Points on a hilly landscape, in no order, each with its height.
From any point a climber steps to the highest of the 2 points nearest to it. It stops when none of these is higher. Distance is the straight distance between rows; heights are no part of it.
(413): [158, 167, 89, 124, 135, 132, 110, 137, 126, 111, 134, 151, 127, 149, 124, 153, 139, 123, 117, 130]  height 33.5
(570): [119, 103, 170, 157, 90, 102, 149, 98, 132, 133, 152, 125, 160, 118, 128, 115, 132, 102, 119, 142]  height 37.1
(16): [108, 144, 109, 145, 155, 81, 106, 148, 113, 129, 102, 144, 149, 139, 150, 131, 107, 126, 109, 166]  height 11.5
(866): [102, 168, 159, 155, 97, 135, 120, 148, 120, 113, 128, 132, 123, 122, 150, 137, 124, 120, 144, 135]  height 22.8
(930): [106, 135, 127, 153, 176, 90, 106, 150, 124, 136, 122, 123, 140, 118, 176, 115, 132, 125, 148, 167]  height 7.7
(463): [113, 159, 172, 166, 104, 102, 92, 130, 132, 130, 126, 134, 127, 96, 153, 131, 145, 137, 123, 105]  height 19.6
(203): [94, 104, 155, 158, 114, 139, 115, 158, 150, 158, 134, 150, 126, 108, 141, 132, 130, 112, 120, 114]  height 19.2
(121): [103, 85, 130, 159, 118, 122, 114, 134, 162, 156, 117, 127, 101, 97, 156, 129, 147, 133, 131, 120]  height 22.3
(780): [118, 126, 104, 124, 160, 98, 106, 120, 130, 144, 99, 129, 102, 106, 149, 105, 132, 118, 141, 175]  height 4.4
(613): [109, 103, 144, 146, 106, 154, 127, 123, 156, 118, 133, 106, 141, 133, 135, 108, 136, 141, 136, 147]  height 39.8
(229): [116, 135, 123, 119, 113, 140, 107, 128, 127, 137, 101, 115, 165, 98, 121, 132, 128, 127, 130, 120]  height 8.7
(402): [104, 107, 128, 131, 111, 149, 113, 146, 149, 100, 122, 105, 116, 124, 138, 99, 146, 163, 153, 110]  height 35.5
(152): [129, 135, 122, 124, 130, 129, 159, 159, 112, 143, 143, 162, 166, 148, 110, 124, 126, 126, 158, 117]  height 11.7
(471): [125, 90, 98, 145, 111, 126, 133, 127, 155, 114, 108, 123, 102, 156, 159, 120, 137, 113, 152, 122]  height 22.5
(659): [147, 125, 120, 112, 173, 97, 132, 111, 130, 151, 108, 126, 153, 170, 122, 151, 110, 143, 105, 149]  height 20.0
(929): [121, 134, 168, 112, 94, 118, 87, 104, 125, 126, 142, 119, 128, 97, 114, 107, 139, 135, 94, 83]  height 13.1
(207): [121, 135, 142, 107, 117, 133, 141, 164, 105, 147, 120, 128, 161, 118, 132, 114, 125, 114, 156, 118]  height 10.3
(642): [122, 110, 107, 148, 113, 112, 119, 135, 152, 121, 129, 123, 152, 149, 154, 143, 139, 114, 147, 103]  height 19.1
(562): [122, 134, 157, 121, 92, 130, 106, 166, 120, 137, 115, 141, 133, 102, 120, 152, 126, 144, 111, 118]  height 7.8
(337): [120, 121, 155, 116, 102, 94, 138, 125, 136, 145, 174, 143, 149, 145, 135, 114, 125, 132, 156, 82]  height 29.6
(912): [129, 111, 112, 132, 121, 148, 125, 182, 92, 118, 124, 130, 107, 124, 149, 105, 138, 145, 126, 76]  height 39.1
(194): [135, 95, 130, 123, 131, 140, 169, 133, 126, 105, 129, 135, 129, 113, 95, 111, 127, 118, 155, 154]  height 5.4
(294): [127, 138, 122, 143, 152, 134, 171, 149, 145, 136, 132, 142, 151, 174, 137, 140, 127, 138, 157, 136]  height 13.2
(746): [134, 101, 124, 109, 141, 82, 123, 103, 115, 113, 129, 144, 142, 118, 111, 125, 143, 111, 132, 120]  height 40.9
(266): [103, 110, 147, 154, 130, 160, 148, 95, 128, 139, 116, 90, 132, 137, 151, 131, 123, 119, 121, 153]  height 43.6
(585): [182, 129, 140, 131, 129, 145, 177, 125, 151, 144, 136, 99, 126, 149, 103, 163, 119, 133, 106, 131]  height 51.5
(257): [148, 139, 137, 116, 132, 137, 106, 106, 168, 110, 171, 130, 135, 138, 121, 145, 149, 118, 146, 139]  height 39.2
(710): [164, 145, 94, 129, 121, 149, 130, 150, 169, 139, 147, 133, 152, 162, 129, 152, 136, 115, 118, 111]  height 31.1
(469): [131, 115, 120, 117, 88, 134, 159, 117, 130, 108, 119, 112, 138, 111, 91, 124, 124, 120, 161, 110]  height 6.5
(871): [150, 110, 125, 109, 125, 146, 135, 145, 97, 118, 112, 103, 89, 103, 137, 131, 135, 149, 130, 99]  height 33.8
(322): [116, 127, 108, 133, 137, 140, 132, 116, 109, 105, 108, 142, 83, 138, 121, 147, 127, 151, 120, 143]  height 32.8
(282): [100, 133, 166, 160, 118, 119, 142, 93, 140, 129, 145, 113, 131, 105, 134, 145, 120, 112, 132, 162]  height 40.0
(44): [110, 147, 144, 128, 101, 137, 118, 128, 121, 143, 144, 107, 126, 109, 135, 89, 107, 141, 84, 61]  height 11.6
(116): [117, 125, 107, 148, 137, 108, 110, 163, 153, 133, 105, 148, 168, 164, 155, 151, 126, 119, 126, 148]  height 15.3
(851): [145, 150, 118, 113, 113, 144, 132, 123, 78, 97, 132, 130, 122, 132, 125, 102, 138, 138, 119, 121]  height 40.6
(869): [119, 128, 128, 124, 124, 109, 122, 141, 112, 136, 182, 144, 136, 150, 148, 115, 125, 119, 129, 50]  height 32.5
(234): [161, 128, 123, 104, 138, 122, 141, 105, 173, 155, 103, 105, 97, 158, 144, 147, 118, 136, 147, 157]  height 25.3
(432): [138, 140, 112, 127, 97, 146, 134, 160, 109, 105, 158, 148, 108, 126, 131, 99, 138, 141, 130, 101]  height 44.1
(750): [157, 164, 107, 130, 106, 158, 117, 144, 169, 121, 146, 95, 131, 122, 143, 150, 137, 138, 134, 129]  height 28.4
(61): [138, 138, 117, 97, 117, 119, 122, 114, 92, 103, 90, 135, 98, 102, 107, 122, 134, 137, 108, 146]  height 36.6
(387): [97, 155, 174, 142, 135, 128, 108, 132, 118, 131, 133, 140, 134, 127, 123, 134, 99, 128, 101, 182]  height 28.6
(886): [128, 147, 138, 122, 112, 113, 112, 103, 86, 133, 115, 125, 115, 92, 135, 109, 144, 131, 115, 80]  height 14.7
(598): [152, 105, 151, 103, 168, 123, 130, 107, 128, 127, 153, 133, 112, 134, 93, 151, 114, 125, 105, 160]  height 42.2
(721): [105, 153, 166, 168, 126, 133, 101, 126, 136, 153, 115, 130, 125, 113, 158, 121, 123, 122, 87, 163]  height 31.6
(180): [121, 139, 150, 121, 146, 114, 95, 130, 114, 110, 143, 135, 125, 98, 110, 112, 115, 124, 103, 183]  height 25.7
(210): [94, 129, 135, 118, 103, 130, 98, 125, 151, 90, 106, 98, 113, 143, 153, 115, 121, 128, 160, 94]  height 30.9
(124): [124, 123, 100, 140, 173, 108, 124, 148, 105, 131, 131, 167, 132, 143, 149, 146, 133, 109, 133, 117]  height 41.7
(640): [123, 144, 111, 114, 102, 145, 136, 134, 125, 116, 148, 148, 116, 149, 102, 131, 129, 168, 139, 88]  height 47.8
(96): [114, 105, 100, 123, 109, 143, 138, 114, 127, 139, 154, 128, 132, 119, 119, 74, 148, 146, 121, 101]  height 53.2
(99): [150, 141, 118, 109, 123, 101, 113, 106, 129, 105, 119, 144, 139, 144, 119, 159, 130, 102, 129, 118]  height 36.5
(733): [128, 138, 129, 114, 92, 166, 133, 159, 118, 148, 150, 118, 151, 107, 113, 103, 123, 135, 99, 96]  height 10.6
(880): [161, 136, 115, 84, 131, 137, 108, 112, 126, 120, 132, 113, 110, 99, 131, 100, 141, 103, 145, 147]  height 22.7
(449): [142, 117, 136, 140, 117, 164, 171, 102, 133, 128, 112, 74, 148, 156, 125, 145, 118, 124, 124, 126]  height 47.0
(777): [181, 121, 126, 83, 146, 127, 158, 113, 144, 164, 119, 116, 117, 150, 124, 127, 128, 138, 150, 114]  height 27.6
(492): [109, 127, 118, 156, 126, 117, 182, 124, 136, 164, 130, 149, 142, 148, 121, 143, 102, 125, 135, 161]  height 14.8
(714): [147, 91, 106, 138, 124, 113, 151, 144, 118, 132, 109, 139, 111, 116, 135, 144, 120, 90, 128, 117]  height 46.3
(48): [106, 120, 143, 144, 139, 90, 148, 103, 102, 136, 126, 153, 129, 105, 123, 114, 134, 104, 137, 129]  height 45.9
(418): [116, 131, 139, 111, 126, 130, 92, 145, 129, 101, 113, 146, 150, 116, 89, 134, 112, 104, 112, 168]  height 22.9
(789): [116, 147, 161, 175, 117, 125, 130, 133, 92, 133, 125, 134, 111, 108, 157, 106, 143, 136, 118, 85]  height 16.9
(122): [128, 122, 109, 162, 156, 93, 162, 147, 141, 110, 119, 120, 125, 163, 96, 125, 86, 159, 145, 186]  height 2.2
(144): [140, 154, 134, 111, 145, 150, 111, 162, 142, 81, 119, 133, 144, 149, 101, 143, 101, 97, 130, 175]  height 20.6
(739): [114, 134, 104, 139, 146, 115, 142, 86, 108, 129, 109, 132, 154, 171, 124, 141, 123, 140, 98, 142]  height 18.4
(381): [153, 115, 160, 109, 146, 158, 120, 98, 161, 123, 163, 123, 131, 157, 95, 152, 127, 122, 120, 147]  height 39.5
(52): [118, 125, 126, 160, 148, 134, 107, 112, 123, 133, 107, 112, 124, 89, 136, 140, 136, 106, 82, 149]  height 35.9
(51): [86, 119, 140, 127, 98, 143, 133, 120, 115, 107, 111, 122, 160, 105, 102, 102, 132, 131, 138, 104]  height 7.6
(422): [148, 134, 117, 108, 156, 150, 129, 128, 120, 112, 125, 106, 95, 98, 128, 106, 130, 144, 137, 178]  height 25.4
(133): [150, 149, 128, 112, 149, 155, 95, 99, 137, 101, 152, 113, 123, 111, 109, 157, 147, 135, 136, 111]  height 42.3
(531): [185, 117, 146, 109, 170, 132, 149, 136, 162, 150, 122, 120, 107, 152, 92, 165, 112, 133, 99, 150]  height 46.8
(426): [128, 130, 121, 138, 169, 127, 97, 116, 105, 121, 127, 125, 122, 81, 139, 131, 157, 98, 112, 114]  height 40.8
(667): [138, 126, 119, 114, 173, 141, 104, 117, 101, 114, 134, 118, 117, 113, 127, 163, 147, 144, 110, 102]  height 46.7
(164): [138, 125, 159, 129, 84, 100, 137, 111, 139, 144, 161, 114, 126, 122, 144, 131, 119, 118, 144, 114]  height 33.4
(635): [123, 112, 121, 143, 155, 120, 152, 143, 136, 107, 111, 108, 138, 130, 92, 133, 103, 125, 132, 176]  height 3.9
(343): [127, 150, 118, 111, 153, 89, 130, 116, 151, 161, 104, 135, 117, 148, 125, 150, 97, 145, 146, 171]  height 22.6
(274): [152, 128, 110, 127, 161, 123, 131, 118, 111, 115, 131, 138, 99, 172, 132, 129, 132, 179, 117, 152]  height 30.1
(408): [141, 122, 133, 102, 86, 131, 106, 166, 116, 140, 135, 124, 119, 79, 116, 116, 130, 151, 110, 91]  height 9.4
(608): [112, 118, 136, 144, 85, 140, 119, 156, 143, 154, 160, 169, 124, 146, 135, 139, 120, 112, 104, 126]  height 17.0
(477): [106, 129, 140, 136, 109, 150, 140, 121, 141, 161, 140, 155, 151, 161, 114, 135, 116, 121, 108, 146]  height 15.9
(155): [143, 114, 133, 90, 116, 128, 158, 122, 116, 153, 122, 104, 103, 127, 142, 109, 116, 132, 157, 94]  height 29.9
(678): [140, 167, 132, 137, 104, 147, 150, 140, 130, 130, 133, 112, 142, 131, 146, 151, 124, 142, 139, 141]  height 25.6
(192): [149, 138, 106, 116, 147, 121, 114, 144, 111, 143, 170, 151, 140, 137, 149, 127, 152, 117, 135, 87]  height 36.3
(251): [95, 107, 142, 143, 118, 121, 104, 108, 140, 119, 92, 120, 92, 123, 162, 121, 135, 120, 144, 119]  height 26.5
(767): [101, 137, 99, 103, 122, 151, 130, 104, 126, 127, 143, 124, 124, 136, 113, 97, 129, 154, 145, 71]  height 50.4
(241): [123, 118, 78, 130, 186, 112, 128, 129, 113, 113, 96, 137, 139, 127, 121, 128, 129, 111, 135, 138]  height 48.0
(945): [141, 108, 83, 113, 140, 120, 143, 129, 125, 120, 85, 134, 126, 122, 118, 113, 129, 79, 150, 141]  height 53.3
(897): [158, 126, 121, 106, 170, 153, 153, 115, 134, 121, 135, 127, 92, 146, 122, 119, 138, 169, 147, 162]  height 28.0
(534): [97, 121, 122, 139, 135, 133, 145, 99, 111, 151, 133, 151, 139, 112, 117, 110, 147, 139, 118, 123]  height 49.9

Call two points neighbours if one is among the 2 nearest of the other. Go from one point of each pair to the other, from neighbour to neighbour, staying as high as possible. Name the lowest point that can't be avoided.
(945) / (96) | (562)
(585) / (945) | (337)
(667) / (585) | (257)

Two climbers start at each pair of points below. Name the first point that both come to, or write -.
(180) / (930) | -
(16) / (294) | (251)
(413) / (144) | -
(492) / (164) | (266)
